Each row is a point on a landscape with many valleys, with its height.
A ball rolls from a point to the lowest of its 2 nearest points, and stops where none of them is lower. Distance is the straight distance between rows; heights are no part of it.
<1393> (h 525): [167 148 168 179 118 138  78 171 163 121 117 142  92 133 134 135 112 129
 113 129 127 112 134 168 159 135 160 142 160 147  95 121  91 109 116 156]
<524> (h 271): [141 117 122 184 143 152 115 128 168 145 143 138 113 141 162 115 147 117
 108 135 145 130 143 132 152  66 143 161 148 130 106  93 135  68 101 153]
<1378> (h 199): [ 94 136 154  95 107 112 162 110 101 146 135  87 156 144 128 142 137 159
 104  95  68 140 127 116 109 111 107  97 142 162 138 119 167 157 162 157]
<697> (h 142): [139  99 115 155 188  94 154  75 180 183 141 110 110 184 155 108 110 168
  57 154 100 149 141 133 130  79 104 128 139 142 160 135 180 131 135 125]
<138> (h 243): [143 142 159 122  59 155 159 130 105 132 160 120 131 104 131 101 146 121
 157 136 111 146 145  84 134 115  89 104 162 169 119 160 134 121 120  93]
<1573> (h 583): [129  98 120 138 139 134 119 113 145 138 119 119 140 152 127 135 124 114
 110 105 115 134 122 139 134  95 139 121 118 129 125  97 161 103 112 179]
<1159> (h 144): [155  96 115 115 102 143 162 104  82 150 155 137 138 139  87  81 132 119
 154 109 131 171  90  90 118 111 110  77 130 180 141 180 147 167 119  81]
<443> (h 359): [ 92 158  96  85 184 113 126 115 136 124 112  92 181 151 128 167 141 168
 101  83 128 100 119 144 140 116 130 118 166  56 162 172 137 122 177 137]
<942> (h 507): [ 68 111  87  74 144  71 144 113 127  96 132 160 183 104 124 156  90 116
 118 130 132 124 121 108  99 150 125 166  68 104 132  94 154 112 133 149]
<252> (h 327): [127 138 159 125 141  84 127 174 118 101 128 138  89 163 130 132 136 158
 129 130 104 103 115 184  95 124 153 141 121 190 106  93 109 156 162 142]
<282> (h 322): [110 141  86  99 203 119 138  86 152 140 113  93 171 182 132 160 121 152
  85 104 127 117 141 130 147 112 118 110 150  69 167 163 171 119 160 148]
<172> (h 369): [142 126 141 107  89 131 141 172 103 113 130 164 117 121 101 142 108  83
 107 134 131 117 107 120 122 175 143 142  59 168 108 105 109 145 104 144]
<221> (h 170): [150  97  97 168 140 167  93 141 104 113 139 133 124 129 123  93 122 162
 118 149 172 123 120 163 144 131  94  83 152 102 135 120 105 123  80 111]
<888> (h 742): [ 99 119 140  76 115 135 139 104 109 134  98 116 137 111 124  93 152 136
 200 101 157 159 152 133  84 157  90  86 129  74 171 147 101 198 128 113]
<1358> (h 383): [146  92  89 178 138 159  98 163 117 114 118 141 101 131 181 111 129 159
  74 171 187 100 117 162 144 110  98 169 115 113 106  78 110  81  80 143]
<1706> (h 354): [139 136 150 106 113 116 129 173  99  95 133 150 107 122 109 131 125 132
 140 140 114 113 115 136 112 176 129 135  85 158 119 110  92 157 115 107]
<1721> (h 203): [140 150 166 100  78 133 154 149  98 136 137 150 130 113  96 101 141 105
 162 151 150 132 145  99  96 189 108 121  80 137 109 157  80 196  78  75]
<1311> (h 177): [160 120 155 160 138 105 151  85 173 187 161 119  91 156 146 116 140 143
  64 141  82 156 138 129 146  73 135 148 125 191 120 132 182 130 139 146]
<1354> (h 440): [133 136 152 160 124 164 106 116 194 131 114  96 137 138 124 143 149  84
 101 127 104 150 155 115 146  95 164 147 130 130  94 101 147  79 111 194]
<559> (h 623): [126  72  93 142 142 153 126 108 165 131 127 141 126 153 118 118 142  96
 110 106 131 142 104 130 101  81 183 152  78 131 111  87 157  82 113 170]
<1317> (h 540): [175 123 130 168 135 137 165 101 168 172 158 137  88 158 141 116 160  99
 103  95 107 162 116 111 111  62 185 162  99 200 105 112 168 113 137 148]
<497> (h 489): [101 103  94  90 136 101 137 125 117  94 154 174 175 106 102 123  85 105
 112 157 153 126 110  98 123 156 122 171  52 118 145  93 137 115 100 142]
<59> (h 298): [127 133 147 155 160  87 128  73 173 156 117  92 113 150 129 124 103 156
  68 171  96 147 138 137 156 126 105  89 168 131 158 178 151 128 116 135]
<413> (h 215): [138 145 171 101  54 153 142 169 102 136 146 137 119  93 147 113 157 106
 151 147 141 148 156 106  98 198 106  97 120 130  89 145  85 185  67 100]
<721> (h 355): [131 145 142 131 160  87 106 166 122  82 131 148  76 162 122 135 115 161
 105 130 135  97 113 185 110 168 148 169  82 155 130  71  98 150 153 157]
<912> (h 174): [151 151 157 138  87 180 130  92 117 138 150 103 111  97 121  78 167 143
 166 149 133 167 164 106 148 128  76  76 183 127 152 174 104 156 108  97]
<1360> (h 280): [133 192 198 153  91 145  85 110 136 146 148 103 132 127 131 144 151 175
  97 139 103 154 179 131 155 165  97  80 196 153 110 155  99 162 145 139]
<1672> (h 257): [104  92 107  99 152 126 125 130  98 115 141 114 166 131 144 126 117 163
 118 107 155 130 125 132 103  93  78 124 142  86 152 108 161 101 153  89]
<934> (h 399): [159 122  86 179 112 174  97 170 109 114 119 146  81 103 154 122 118 128
  81 187 181  95 109 152 169 147 125 163  98 116 113 112  95  92  69 145]
<1771> (h 415): [ 99 157 147  85 113 131 123 168 111 104 107  95 162  91 131 180 156 140
 127 104 150 108 142 126  98 152  95 117 133  52 150 135 111  99 155 107]
<915> (h 319): [ 94 159 132 110 183  81 106 145 126  92  90 123 142 135 123 164 125 174
 138 103 118  95 121 171 118 155 139 143 124  77 136 121 100 147 178 124]
<1144> (h 757): [ 97 145 130 103 119 143 113 124 132 117  99 107 151 107  95 145  94 117
 178  77  95 115 124 118 138 195 127  75 137  55 129 140 111 156 140 141]
<213> (h 461): [171  97 130 162  98 172 120 144 116 147 120 137 120 125 118 127 130 109
  88 109 142 148  99 142 139 125 147  91 116 168  93 121 117 142  87 167]
<1197> (h 530): [ 82  85  64  89 163 106 126  98 145 108 125 158 160 119 134 145 106  96
 119 135 142 132 126 118  96 129 149 184  69  93 128  67 162  86 130 172]
<1177> (h 408): [101  92  75 115 178  87 127 111 119 101 145 161 137 133 135 128 117 138
 137 142 152 119 113 152 105 110 123 160 109 122 138  90 153 109 149 120]
<244> (h 522): [121 133 125 138 150 139 108 105 187 134 102 105 126 152 112 136 131  85
 133 101  94 129 142 134 141 101 188 143 116 116 104 110 144  98 134 193]
<1484> (h 112): [141  99 123 154 184 124 125  78 169 160 133 103 132 186 148 111 113 152
  58 126 121 158 144 122 142  85 108 122 135 122 157 115 180 108 110 154]
<1361> (h 213): [149  88 108 152 100 151 134 159 111 129 143 160 112 110 149 118 116 100
 112 152 159 112 106 107 146 104 126 164  99 160 100 118 131  85  87 105]
<882> (h 263): [168 129 144 156 112 138 138  70 133 168 157  99  97 109 104 113 123 121
 102 160 102 158 135 102 169 126 104  78 160 158 147 191 171 118 111 126]
<1038> (h 186): [142 142 172 102 106 125 120 143 102 121 106 127 102 118 118 105 155 166
 175 126 113 137 138 151  94 143 119  93 135 139 121 114  85 193 137 103]
<174> (h 356): [191 160 175 169  92 147 101 127 129 147 152 134 115 123 126 137 140 130
 109 136  93 150 135 131 167 135 134 103 175 199  89 163 111 139 122 143]
<883> (h 150): [147  85 118 116  86 152 160 131  90 136 152 152 128 123 104  63 142 118
 156 120 155 165 101 107  94 130 106  76 110 154 124 163 114 191  83  77]
<1513> (h 426): [ 95 154 138  85 119 121 128 141 106  91 107 116 158  87 119 150 134 123
 166 126 149 118 148 116 103 165  89 132 115  65 168 134 105 128 131  88]
<1794> (h 242): [ 92  93 127  90 109 125 138 154 101 117 135 124 165 121 150 139 102 137
 104 104 146 125 126 110 104 110  81 146 107 109 126  82 154  94 121 107]
<1502> (h 339): [131 126 126 129 171 124 145  66 162 178 136  77 148 129 158 147 108 151
  62 142 133 131 159 106 148 105  83 133 163  67 170 156 197  85 152 108]
<518> (h 201): [119 148 123 149 158  99 139 122 128 133 151 114 113 154 133 113 149 144
 162 142 100 117 129 140 156  81 129 124 173 154 150 144 144 132 159  99]
<125> (h 474): [162  96 103 164 111 207 109 136 149 143  87 130 121 103 102 122 119  69
 120 145 166 140  91 132 155 129 186 138  84 123 110 134 130  87  90 146]
<1131> (h 210): [108  78  91 103  90 159 141 136  99 133 146 150 159 107 101 114  95  92
 110 137 166 139 106 105 104 169 108  77  77  95 127 114 131 164  63 133]
<9> (h 198): [120  48  90 110  80 169 157 138  97 151 149 149 166 126 133 106  87 123
  87 126 169 136 104  96 112 133  96  98  80 115 120  90 145 131  61 126]
<796> (h 430): [136 138 141 160 114 176  71 175 147 109  96 113 120  90 125 155 101 107
 104 162 151 101 145 148 162 158 121 149 131  83 103  93 105  84  93 163]
<1412> (h 393): [ 97 150 138  85 136 140 138 134 123 127 122  79 188 121 130 165 158 155
 102  70 132 116 134 128 114 135 103 101 158  50 162 161 129 110 176 134]
<1546> (h 401): [ 96 161  96 114 148  94 115 115 178 106 106 158 107  99 119 150  88  78
 167 129 114  93 134 135 138 174 192 199  86  90 112 105 133 102 169 167]
<1707> (h 402): [175 141 173 125  73 139 147 162  92 144 137 138 120 118 116 122 144 108
 144 120  97 157 118 100 113 143 136  90 143 215  84 172 116 160 129 107]
<305> (h 413): [148 129 167  99  70 143 170 155  82 149 133 142 127 115 111 104 157 107
 159 127 107 164 127  88  78 164 133  81 117 184  91 168 105 202 115  94]
<261> (h 420): [118  61  66 110 150 102 140  97 113 120 161 153 147 154 131  91 100 138
 146 120 143 135 110 130 116  99 130 126 118 140 145 109 172 110 133 108]
<1680> (h 255): [ 80 135  38 100 189 107 163  57 152 149 128 132 160 145 147 173 116 129
 156 114 114 115 133 114 162  97 150 140 151  94 142 152 170 114 167 141]
<854> (h 236): [135 172 186 138 105 145  91 174 135 111 112 106 127  94 131 165 123 140
 156 128 108 114 156 135 134 178 118 105 164 106 107 126  89 122 130 124]
<1445> (h 264): [103 109 114  95 124 145 131 102 118 139 122  96 170 150 110 144 110 117
 115  70 108 148 118 127 113 137 109  60 128 108 141 107 158 153 120 180]
<1717> (h 641): [111  83 102 114 120  92 165 118 150 137 145 179 126 128 137 129 115  72
 141 113 128 127 114 107  92  99 181 185  66 171 107  87 154 100 133 128]
<1283> (h 463): [147 156 148 114 120  94 125 145 136 104 119 162 113 110  97 146  90 102
 178 118  84  97  96 122 127 203 187 157  78 152 117 142 112 146 162 120]
<831> (h 344): [120 138 147 114 134  83 132 152 109  93 124 145 113 134 115 139 133 150
 163 136  95 115 119 159 112 149 151 139 104 162 126 114 113 154 159 113]
<1648> (h 642): [100 142 149 117 151 101 121 166 134 105  99 116 145 123 139 190 136 126
 105 111 131 100 147 148 122 118 129 164 128  96 113  79 134  94 162 153]
<1215> (h 429): [175 130 160 138  97 125 143 161 118 126 109 162  93 138 135 152 128  87
 120 111 132 135  89 130  97 131 187 157  82 219  87 116 126 123 135 155]
<1232> (h 207): [118 115 153 132 182 111  97 141 159 128 111 110 161 185 156 140 130 170
  30  99 138 153 135 160 117  87 107 120 150 130 134  94 128 123 131 177]
<1339> (h 295): [139 134 157 148 140  95 126 157 143 125 134 138 101 161 153 137 143 145
 100 120 122 117 134 167 113  99 153 145 141 182 101  91 125 122 141 165]
<1039> (h 192): [126 137 126 156 172 109 144 113 141 152 160 106 114 148 151 113 136 161
 116 155 123 128 145 122 156  69  97 140 175 137 156 132 163 122 161  93]
<1515> (h 136): [ 97 110 130  84  91  93 172 110  86 131 139 136 162 131  91 109 125 126
 180 105  91 137 109  95  92 134 142 100 113 162 134 167 137 169 144 113]
<594> (h 193): [119 140 136 132  75 164 121 119 126 127 139 103 148  89 114 139 116  85
 166 124 132 134 150  85 168 143  98  78 169  97 149 158 142  97  98 128]
<768> (h 471): [125 129  93 108 133 113 129 133 131 105 138 173 130 117 100 122 100  78
 115 152 153 129 102 114 134 168 172 200  49 140 139  88 129 115 121 178]
<1255> (h 153): [134 120 145 132 179 125 104 101 176 150 120  97 160 168 158 131 125 173
   4 124 132 163 144 131 135  92  92 118 150 115 157 117 156 115 128 156]
<236> (h 160): [178 114 135 164 112 177 110 148 110 138 126 141  95  96  97 103 132 122
 145 118 145 140  98 137 150 167 137  66 135 108 116 158  96 177  79  99]
<1121> (h 372): [101 147 133 114 149 100 164  84 152 156 121  91 143 160 140 160 131 138
 116 112  76 126 136 117 155  97 132 130 138 133 141 137 177 129 157 170]
<1465> (h 373): [200 158 169 179 110 141 134 117 127 161 131 129  98 124 114 141 136  98
 118 128  94 167 116 113 165 112 165 123 147 208 108 180 155 125 134 142]
<780> (h 740): [ 99 112 147  65  98 128 161  82  91 134  89 125 151 129 128  89 155 150
 204 137 147 148 137 118  76 114 101 125 127 112 181 154  92 194 172 100]
<1747> (h 729): [ 99 162 120 121 178  87 120 152 118 101 112 129 112 119 137 146 170 162
 180 154 133  94 133 165 121 117 140 174 146 104 144 128 101 140 189  76]
<699> (h 737): [118 124 155  77 114 116 139  91  87 128  85 121 126 127 129  82 163 170
 210 161 155 117 137 134  97  75 108 139 141 126 171 139  93 188 171  95]
<1449> (h 346): [157 136 130 191 126 187 102 111 205 143 135 112 116 152 140 105 160 104
  69 148 126 157 136 123 145  81 180 157 127 132  97 115 130  74  91 169]
<1728> (h 216): [134 130 173  91  60 131 162 130 103 146 124 141 133 111 113  78 148 118
 197 157 159 131 168  95  82 148 105 130 109 143 128 168  81 178 103  76]
<701> (h 666): [100 156 163 115 126 109 138 166 125 122 129 101 162 119 166 190 159 148
 117 117 121 105 141 124 122  99 119 155 162 120 121 107 147  95 177 124]
<1788> (h 176): [132 117 133 138  64 176 126 148 102 115 155 130 130  79 152 116 139 116
 132 140 156 136 145 109 127 153  75  83 152 104 108 138 101 139  63 100]
<1613> (h 233): [144 111  92 178 128 150 113 158 142 139 147 167  81 113 163 112 135  97
 130 155 174 101 132 131 149  92 133 179 136 132 112 106 128  56  97 115]
<87> (h 338): [114 109 103 140 170 131  90 154 110  97 120 132 139 130 133 141 119 143
  96 144 179 105 127 152 121 118  88 142 121  79 143  85 132  92 116 129]
<1095> (h 414): [154 131 130 171  90 176  87 170 116 114 124 130 109  89 133 142 111 113
 101 154 150 101 131 149 164 154 119 119 137 110  98 112  95 108  76 144]
<776> (h 314): [ 96 152 108  94 153 114 163  53 127 151 106  71 140 162 111 159 113 146
 115 105  69 130 123 118 155 136 128  91 149 107 152 186 168 151 147 168]
<745> (h 769): [122 133 135 124 123 129 105 131 150 120  89 123 131 118  89 144  84 109
 166  85  83  97 121 136 150 189 156 101 125  97  99 129 113 135 154 169]
<403> (h 268): [111 145 153 125 161  79 141  85 171 156 111  79 137 142 157 151 129 177
  37 162 102 145 133 137 131 114  95 113 181 114 169 186 150 147 164 113]
<1374> (h 224): [ 84  98 115 102  90 132 142 134 105 113 139 142 166 115 107 131  95 105
 128 124 156 125 128  95 107 148  93 113  95 103 137 115 138 123  91 116]
<555> (h 428): [132 112 159 103  50 156 176 149  92 160 163 132 139 122 137  76 147 121
 124 114 114 165 137  74  76 134  94  92 134 183  86 158 122 194 118 102]
<1106> (h 323): [152 171 167 148  63 152 105  98 122 143 179 116 127 117 143 140 158 161
 106 144 102 146 160 122 153 136  96 100 184 186  92 149 113 138 136 129]
<617> (h 616): [146 134 140 181 140 143  91 151 191 131 100 134  87 174 151  96 142 135
  63 128 151 136 120 163 106 101 204 172 127 147  99  88  93 109  89 180]
<111> (h 604): [ 87 130 103 121 180 108 104 127 158 116  92 123 146 148 138 175 127 112
 112 105 140 104 140 153 116 109 149 169 116  75 119  81 144  87 158 175]
<110> (h 397): [162 140 144 116 102 128 138 159 123 117 119 162  91 141 125 156 112  77
  95 130 143 125  91 120 103 166 192 193  44 197 103  91 116 132 119 162]
<1048> (h 375): [110 147 125  98 171  86 111 160  99  59 141 147 105 144 120 126 134 176
 117 142 141 115 117 157 111 165 119 181  74 141 150  69  96 161 151 134]
<974> (h 159): [129 120 120  72 127  93 129  85 110 111 118 157 144  94  87  78 119 140
 192 148 142 145 120 129 106 177 131 118  78 109 161 149  91 181 114  85]
<839> (h 447): [137  93 134 122  76 152 141 152  96 140 149 136 128 112 125 126 127 116
 105 109 124 142 109 119 108 128 107  90 124 164  96 114 125 152  89 134]
<1474> (h 656): [136  76 111 138 114 153 151 122 152 141 132 154 126 134 137 118 137  74
 117 108 137 152  95  96 107  83 185 177  68 152  96  93 161  82 103 136]
<1031> (h 751): [ 90 126 109  92 112 125 141  90 110 114 115 121 155 117  95 126 111 122
 197  85 103 136 123 110 127 172 127  74 136  93 152 173 120 155 127 125]
<609> (h 226): [133 127 176 105  52 144 160 142 102 124 141 123 133 109 147  82 150 133
 177 155 138 136 165  90  89 111  81 130 142 152 110 157  85 146 121  70]
<1678> (h 165): [159 116 125 156 120 173  98 132 107 119 135 128 113 110 105  82 137 140
 153 130 149 139 135 146 145 135 100  70 157 104 141 148  92 146  78  95]
<1208> (h 723): [117 157 114 146 176  97 104 167 117  90 133 144  96 131 137 128 154 161
 159 167 160  96 143 166 124 125 119 180 133 119 142 103 104 109 160  88]
<220> (h 477): [152 151 158 128 107 100 135 161 123 125 122 150 108 123 114 146 120  97
 198 123  81 112 111 125 129 164 191 138 121 177 112 167 117 133 173 108]
<1765> (h 360): [120 106 115 156 152 125  98 159 126 112 119 146 103 138 136 127 115 127
  89 145 165 104 124 170 120 123 132 161 113 117 122  78 129  87 104 164]
<1011> (h 712): [140 159 119 174 138 110 128 167 144 134 146 173  71 118 151 136 136  91
 172 147 137  92 144 151 133 105 167 175 143 166 119 121 120  95 149 107]
<2> (h 187): [173 107  98 151  87 159 158 162  81 128 143 165 133 115 122 116 111  99
  91 165 184 128  87  91 145 158 117 142  51 151 107 149  90 153  61  84]
<1737> (h 291): [125 154 157 139 165 111  93 168 126  97  97 118 119 143 119 140 126 179
 126 113 119 104 133 176 123 150 122 116 142 100 130 111  82 145 149 122]
<265> (h 559): [ 85 113  80 126 178 133 104 116 170 111 101 136 137 134 129 148 131  95
 101 136 155 122 135 143  95 121 155 196  76  71 117  53 150  71 133 179]
<1634> (h 744): [101 130 136  91 130 156 149  80 113 136 110  85 143 125 121 108 154 157
 182  93 129 160 145 124 109 142  91  75 154  82 190 169 113 182 150 118]
<1623> (h 179): [131  75  74 149 126 181 109 153  91 119 133 129 128 118 147 112 115 159
  86 158 185 111 102 149 131 137  78  94 106  85 135  84 116 130  68 127]
<1671> (h 251): [155 143 166 162 134 112 119 124 162 149 138 129 104 158 144 134 138 138
  88 127  97 138 141 146 148  93 150 141 150 193 113 127 137 121 130 175]
<770> (h 129): [110 189 141 128 178  93 126 123 162 140 101  81 139 164 140 166 135 165
  98 118  84 115 129 138 173 123 138 131 183 103 152 172 124 148 163 136]
<918> (h 240): [ 92 118 135  93 117 104 143 123 105 126 112 109 164 145 112 158 120 125
 132  81  94 135 123 125 107 129 123  95 123 133 127 107 153 141 147 168]
<1408> (h 169): [138 118 133 132  96 172 127 124 104 120 144 118 119  99 142  78 154 150
 165 135 164 150 148 118 131 108  62  96 165 111 144 148 108 142  94  81]
<1514> (h 703): [155 140 136 155 119 113 138 177 118 115 163 150  83 115 166 128 150 122
 157 163 132  99 143 141 137  89 128 162 156 188  92 128 115 100 135  85]
<1292> (h 682): [119 148 165 112 111 130 141 162 113 117 154 107 150 108 179 148 156 176
 118 128 123 123 145 115 119  78  85 164 170 136 109 112 137 109 184  90]
<1732> (h 197): [171 102 117 144  87 149 151 176  85 125 139 158 110 115 139 123 126 109
 105 143 154 130  85 115 125 138 118 136  86 180  90 143  96 136  79  95]
<1601> (h 674): [113 138 129 170 170 109 101 149 184 137 111 146  92 170 156 119 138 113
  96 118 147 111 142 169  99  94 183 177 130 130 121  74 110  99 129 169]
<1496> (h 180): [139 147 168 105  92 157 124 120 105 149 118 112 106 109 121  81 165 147
 189 120 122 153 152 132 113 146 107  72 167 132 135 152  88 189 124 108]
<1768> (h 747): [103 151 111  99 131 148 150  66 115 130 118  80 143 134 101 123 129 142
 173  90 108 142 130 110 146 158 108  67 162  82 179 191 125 155 143 132]
<784> (h 427): [138  75  71 120 143 118 135 103 108 112 157 162 136 126 110  89 113 113
 169 136 143 138 101 121 128 115 133 118 122 133 154 153 151 115 120  84]
<1010> (h 444): [111 138 113 125 131 109 112 138 157 113 121 160 110 117 118 148 112  72
 138 139 132 104 137 133 123 151 177 199  78 127 118  86 135  95 141 162]
<1377> (h 388): [192 135 156 159  73 157 142 145 105 150 128 141 125 111 127 150 127  78
 124 113 117 163 109  96 143 126 151 116 138 214  82 169 133 123 103 124]
<1798> (h 318): [111 119  96 119 181 126 156  59 170 180 123  80 149 150 155 166 117 134
  90 130 103 132 163  95 155  94 108 144 140  71 155 128 205  89 147 129]
<1437> (h 510): [ 90 158 105 154 175  89 140 137 174 167 126 139 119 157 168 164 151 122
 126  95 121  99 154 154 105  75 165 182 139 151 130  86 112 118 193 153]
<1536> (h 718): [129 154 108 157 159  94 112 163 127 103 149 170  78 109 130 123 142 116
 179 167 140  96 128 158 136 129 147 173 126 143 140 127 109 109 150  82]
<107> (h 476): [173 114 146 157 110 140 140 134 152 142 122 137  91 154 143 128 161 109
  91  96 130 148  99 140 101  86 200 162 108 201  83 102 131 112 119 173]
<1128> (h 277): [148 129 127 163 160 114 134  74 164 161 138  90 107 133 117 119 112 127
  99 161 104 135 144 116 184 113 108  95 162 121 156 177 172 103 109 137]
<1584> (h 450): [166 109 111 160 118 163  94 135 144 132 103 139 118 104  83 125  96  67
 154 117 141 126 103 132 171 141 178 121 125 116 115 150 128 102 110 141]
<299> (h 451): [122 154 146 152 139 139  80 168 145 109  98 119 126 111 124 165 103 100
 135 133 126  98 157 146 161 146 135 141 161  83 118 116 122  73 134 148]
<1534> (h 182): [116 136 144 127  83 175 116 140 120 126 141 114 137  80 117 126 131  99
 156 115 140 145 146 109 134 173  96  57 162  77 131 139 114 144  79 126]
<798> (h 287): [ 99 133  57 105 207 118 155  64 170 165 117 109 166 166 153 172 129 132
  98 102 122 117 150 104 152  94 132 146 145  68 157 140 181  98 168 135]
<1264> (h 734): [110 138 136  95 141  93 132 112 103 105 107 132 122 128 131  99 173 165
 211 167 132 107 132 142 107  90 130 162 142 130 153 127 103 161 173  70]
<312> (h 390): [ 97 121  88 113 188  86 110 134 119  80 137 160 118 134 127 133 116 157
 102 138 158 122 109 163 105 151 127 177  78 119 151  66 129 128 152 152]
<1424> (h 117): [178 101 140 154 131 123 158  81 123 175 160 119  97 153 115  89 123 149
  72 144 106 171 110 125 147  85 109 110 127 203 127 155 185 153 126 126]
<1103> (h 443): [ 88 145 121 120 160  93 166 120 156 167 130 110 139 159 171 180 150 130
 130  98  88 110 142 126 126  75 150 170 138 145 134  98 156 122 191 156]
<750> (h 155): [167 114 141 127 104 142 130 136  92 128 125 147 111 112  91  94 146 118
 170 119 135 148 108 124 116 152 130  79 123 147 124 163  93 184 102  72]
<80> (h 205): [ 99 168 145 114 174  89 149  99 169 164 109  68 149 157 153 178 141 166
  50 136  84 122 127 129 148 110 120 137 170 106 159 173 152 140 171 144]
<503> (h 167): [133 117  94 104 133 117 123 112 102  98 148 178 153  88  77  93 107 114
 166 153 151 142 105 105 133 181 125 130  72 110 162 150 101 144  95  91]
<332> (h 156): [ 82 113 129  77  99 110 185 100  93 143 140 111 160 152 110 116 130 141
 151  99  63 147 111  86  97 119 117 100 126 164 147 151 165 175 160 138]
<625> (h 784): [113 159 157 124 142 109  99 146 150 103  86 117 131 117 115 165  95 142
 172  99  78  70 128 136 145 190 147 126 135  80 111 125 107 135 167 137]
<772> (h 284): [114 125 101 113 147 135 135  70 125 145 123  86 152 165 103 135  99 130
 113  94  97 144 128 122 154 134 112  62 141 100 157 152 157 142 125 176]
<227> (h 228): [104 145  80 116 161 109 139  74 139 133 137 114 143 152 119 144 122 121
 164 117 107 113 129 112 174 106 133 113 156 104 158 166 166 110 145 126]
<1559> (h 620): [121 103 111 127 136  87 158 123 130 136 145 161 112 137 137 136 137 104
 150 108 117 125 118 135 115  90 170 160 109 171 114 109 157 120 153 138]
<1417> (h 475): [127 152 121 168 149 131  84 147 176 136 102 133 108 126 132 138 115  83
 144 131 134 102 152 147 159 117 164 162 156  97 113 113 130  66 128 162]
<1044> (h 137): [167  96 123 128 113 142 164  89  97 154 169 117 108 148 104  65 126 148
 132 140 112 163  99 101 141  92  90  96 135 179 146 168 171 151 135  91]
<448> (h 320): [115 102  81 135 194 121  92 111 130 112 110 122 161 163 129 137 110 141
 117 115 156 124 129 154 134 115 112 116 154  70 154 112 150  90 129 139]
<407> (h 253): [166 141 144 144  86 153 143 107 109 149 163 119 125 109 108 101 139 102
 146 134 109 154 125  87 170 121 108  85 157 170 136 184 151 124 107 107]
<669> (h 151): [ 96 130 125  61 113  80 158  86 101 106 113 149 160 102  97 106 127 144
 198 132 101 138 114 123  88 170 148 119  97 131 145 163 103 188 140 103]
<1320> (h 262): [121 135 152 136 179  99 103 160 134 104 104 110 148 166 138 138 133 178
  87 105 127 124 122 170 125 104 116 117 165 123 132 108 109 138 153 142]
<510> (h 250): [127 171 188 133  93 150  97 150 127 127 137 104 140 104 140 163 142 153
 120 114 112 139 155 134 135 163 108  83 179 131 100 121  98 149 131 146]
<1495> (h 487): [166  87 111 165  96 209 130 140 130 147  83 119 121 104 124 132 129  96
  76 136 168 160  84 125 133 120 178 124  72 147  81 115 112 123  77 166]
<415> (h 208): [113 136 123 124 119 135 136  99 119 129 130  92 147 119 120 133 128 117
 154 119 115 123 138 103 165 119  95  95 172 104 164 162 157  98 126 118]
<590> (h 304): [131 105  85 137 169 147 102  95 133 125 115 107 163 157 108 128  95 128
 115 110 140 138 134 140 148 126 115  75 152  86 158 129 151 113 109 161]
<390> (h 505): [160 165 155 178 131 123  83 166 173 127 106 147  84 128 126 132 103 101
 156 127 124  84 136 154 154 156 186 167 139 121 105 128 108  91 144 145]
<1662> (h 446): [113 167 161  87 104  91 134 138 120 103 116 142 142 105 100 153 110 118
 199 138  81 101 132 100 120 206 158 139  89 126 132 152  93 157 142  96]
<666> (h 558): [182 141 159 200 122 167  75 159 185 141  91 133  85 142 135 100 115 123
  84 120 146 124 106 164 152 131 202 151 142 140  94 121  86 112 103 170]
<1594> (h 697): [161 165 162 161 119 124 103 167 117 100 155 125 108 119 172 132 166 170
 135 166 135 116 153 151 137  96 102 143 191 165  94 131  93 117 142  92]
<245> (h 225): [137 167 179 105  76 138 121 169 116 117 127 128 120  88 129 146 133 116
 167 131 114 125 156 114 108 200 115  95 132 115 109 124  87 159 104 112]
<39> (h 588): [137 118 121 153 149 121 146 105 168 163 151 133 103 152 141 127 150  99
 135 103 112 133 125 122 138  70 171 151 115 178 125 114 164 101 145 147]
<192> (h 172): [126 122 134 153 174  96 160  83 153 171 156  92 104 153 157 109 117 187
  76 177 107 144 139 126 135  64  88 142 172 133 156 141 175 144 172  89]
<1075> (h 431): [123  93  79 141 143 132 116 116 104  99 142 155 142 111 106 108 105 108
 161 145 155 116 117 122 146 127 117 127 126  98 151 138 149  83 102  94]
<1007> (h 175): [137 115 100 116 108 133 147 134  92 115 163 171 146 102  80 100 111 105
 128 159 175 135 101  92 128 176 118 132  61 133 134 144  95 159  63  83]
<1505> (h 188): [123  57  83 126 112 183 124 131  95 134 138 128 150 133 148 115  96 142
  93 123 174 136 110 126 121 118  89  89 116  96 134  87 141 111  69 133]
<1203> (h 368): [117 172  99 133 165  95  92 134 154  85 123 169 104 105 117 133  92 121
 161 131 119  85 128 145 147 193 160 194 106  89 131 108 116 111 167 143]
<1040> (h 437): [141 109  80 140 128 151  92 122 119 114 117 151 134  99  81 111  87  84
 176 137 144 116 112 120 163 153 142  96 129  90 144 164 136  95  92 110]
<730> (h 178): [106 164 136 147 167  92 121 142 145 127 121 112 125 157 136 141 133 148
 151 117  99 107 135 153 152 113 152 140 176 131 139 139 126 127 169 128]
<1287> (h 434): [ 94 162 157  78 102  99 137 138 109  99 102 129 144 109 112 142 135 133
 186 142 123 114 149 110 110 172 119 132  97 110 153 136  94 152 130  87]
<1425> (h 439): [132  99 133 118  43 171 151 143  89 149 172 135 131 110 162  97 147 130
  93 114 134 160 117 107  91 141  90  83 139 161  75 130 121 188  78 130]
<599> (h 691): [138 156 174 121 104 124 130 169 110  99 144 110 123 113 186 129 174 182
 147 170 134 117 161 127 108  79  89 163 172 149  95 112 105 121 171  70]
<838> (h 269): [104 115 129  87 143 133 138 150  92  95 134 116 160 106 143 122 147 179
 108 116 171 122 130 135  79 114  68 141 118  75 154 110 125 109 161  74]
<1610> (h 347): [ 92 161  90 126 199  79  98 131 137  90 105 149 133 116 128 160 114 147
 144 124 134  98 136 163 132 159 139 170 119  62 139 110 118 116 177 129]

Where does a ball stop that starts at each point below?
<213>: <1721>
<1317>: <1424>
<174>: <1721>
<745>: <1484>
<838>: <1424>
<1208>: <1484>
<1283>: <798>
<299>: <1515>
<1680>: <1424>
<1474>: <1515>
<1648>: <1484>
<125>: <1424>
<1546>: <1484>
<1103>: <1515>

Call two points neighbours if one is among the 2 nearest of the other. Go from one point of each pair to the other, from neighbour to neighbour, staying as low as possible. Name the highest point that can't be avoided.
<1515> and <798>: <1474>
<770> and <1484>: <518>
<1721> and <770>: <59>
